Each row is a point on a tangle of strands that fork, close into loops and nearly touch. The rows are in no order.
(in the rows, 128 means zero)
Two points are linked if the straight distance between their rows is under 56.9.
j_283: 147	135	119	141	60	132	178	58	144	91	131
j_766: 155	147	119	91	135	119	192	89	170	96	88
j_812: 141	130	161	112	154	160	86	198	129	118	130
j_519: 105	106	155	180	142	104	98	88	99	157	152
j_384: 132	90	127	160	135	113	134	155	206	106	86
j_368: 162	77	124	71	118	109	80	105	126	96	130
j_312: 153	63	132	79	139	104	87	127	153	92	123
j_236: 152	85	116	85	106	98	94	89	105	103	143
j_6: 97	148	108	111	130	132	157	156	175	138	129
j_425: 106	149	125	107	154	154	141	194	145	126	136
j_317: 137	181	120	135	148	187	156	184	141	115	114
j_965: 129	113	84	73	143	103	135	122	90	133	127
j_979: 136	131	140	129	99	133	118	115	189	115	119
j_315: 142	110	161	120	160	155	89	202	152	113	119
j_643: 142	174	159	149	128	159	106	162	113	156	114
j_615: 137	145	139	109	163	149	95	189	63	118	146
j_115: 154	121	95	75	160	149	122	169	73	120	112
j_977: 119	101	131	86	162	126	120	174	155	115	131
j_265: 120	125	149	102	124	115	95	142	144	135	137
j_867: 129	101	148	125	137	129	105	162	187	116	112
j_678: 139	98	157	133	159	143	93	191	173	113	103
j_540: 102	133	139	196	147	125	139	88	117	173	124
j_345: 149	182	151	189	148	168	135	146	77	158	98
j_202: 155	90	99	90	106	102	102	82	85	116	132
j_966: 119	115	145	106	110	109	95	124	155	123	148
j_292: 166	126	106	94	156	146	105	164	50	129	113
j_239: 116	152	149	205	176	163	148	122	102	179	109
j_215: 102	95	140	191	91	111	131	68	112	121	176
j_960: 154	109	98	65	168	151	123	178	98	106	113
j_690: 116	93	130	114	78	105	116	97	130	95	182
j_706: 150	97	71	101	118	107	120	82	82	137	110
j_553: 110	96	110	129	135	83	124	83	82	133	156
j_502: 117	115	143	195	84	117	118	70	119	135	155
j_836: 121	165	119	128	150	178	143	193	155	118	122
j_288: 153	174	149	137	123	160	124	151	132	145	96
j_424: 117	115	83	66	152	106	151	139	107	128	133
j_680: 142	174	163	178	139	162	105	157	88	163	115
j_13: 99	81	110	151	123	92	139	68	89	117	174
j_500: 112	114	123	109	137	92	111	115	91	141	149
j_102: 159	98	124	148	121	122	153	108	209	86	75
j_665: 94	130	99	76	154	116	153	163	128	129	147
j_160: 108	146	144	197	162	141	145	106	111	178	113
j_335: 117	139	136	147	85	116	114	94	144	134	145
j_731: 154	158	124	107	131	138	175	111	171	117	81
j_621: 129	176	132	159	126	136	150	119	114	165	99
j_806: 130	139	136	136	80	128	118	94	170	120	134
j_46: 112	139	133	170	93	112	119	83	131	145	143
j_481: 100	127	123	126	149	96	126	127	90	155	149
j_990: 94	115	144	180	153	111	121	96	107	165	144
j_544: 123	140	161	129	136	120	83	150	97	157	139
j_754: 132	111	147	124	120	133	103	140	194	117	112
j_819: 90	159	116	152	140	121	155	146	115	168	140
j_277: 149	94	123	160	126	117	145	131	212	98	77
j_87: 88	135	120	140	151	108	144	136	101	161	150
j_900: 115	106	130	107	100	97	104	104	133	115	164
j_961: 89	142	106	96	136	114	157	152	158	138	144
j_170: 112	111	132	164	50	125	149	80	134	108	177
j_487: 139	162	117	119	119	142	164	120	172	133	93
j_77: 118	160	116	124	116	137	157	128	171	142	114
j_789: 152	134	133	103	161	143	92	176	49	125	131
j_930: 152	125	128	127	108	136	144	100	199	101	91
j_902: 126	138	154	110	137	125	89	162	113	146	138
j_870: 140	108	69	92	134	108	133	104	78	146	109
j_48: 146	172	145	192	161	159	156	122	83	169	90
j_566: 96	86	128	168	103	99	135	73	100	118	184
j_244: 158	142	123	101	105	120	187	69	161	83	108
j_281: 137	151	152	116	157	166	86	201	102	110	144
j_476: 106	173	126	137	138	146	145	165	122	156	129
j_199: 112	92	138	140	62	110	127	96	121	96	188
j_629: 105	163	128	123	146	150	134	183	110	139	146
j_411: 146	144	111	120	85	126	181	64	158	94	116
j_883: 147	173	136	144	118	141	140	118	128	155	94
j_975: 136	105	122	71	164	133	119	175	123	113	127
j_879: 132	125	120	150	49	133	162	75	155	100	150

A piece is all that can be reached along the links. How many separate loops has the piece of each point below (a circle has one, a figure eight two, a Y none), and how many tips (points with one link)?
j_766 -> loops 0, tips 2
j_629 -> loops 0, tips 3
j_643 -> loops 0, tips 2

A fork is a point with three links, a tip a point with one. Leave the first point through the second and follow the links. Name the first fork or tip that comes.
j_680; j_643 -> j_621
j_277; j_102 -> j_979
j_481; j_87 -> j_317
j_690; j_900 -> j_544
j_115; j_960 -> j_977
j_239; j_160 -> j_519
j_930; j_102 -> j_384

Name the points in between on the shortest way along the links from the first point to the second, in order.
j_812; j_335 -> j_315 j_678 j_867 j_754 j_979 j_806
j_819; j_13 -> j_87 j_481 j_500 j_553
j_731; j_411 -> j_766 j_244
j_13; j_502 -> j_566 j_215
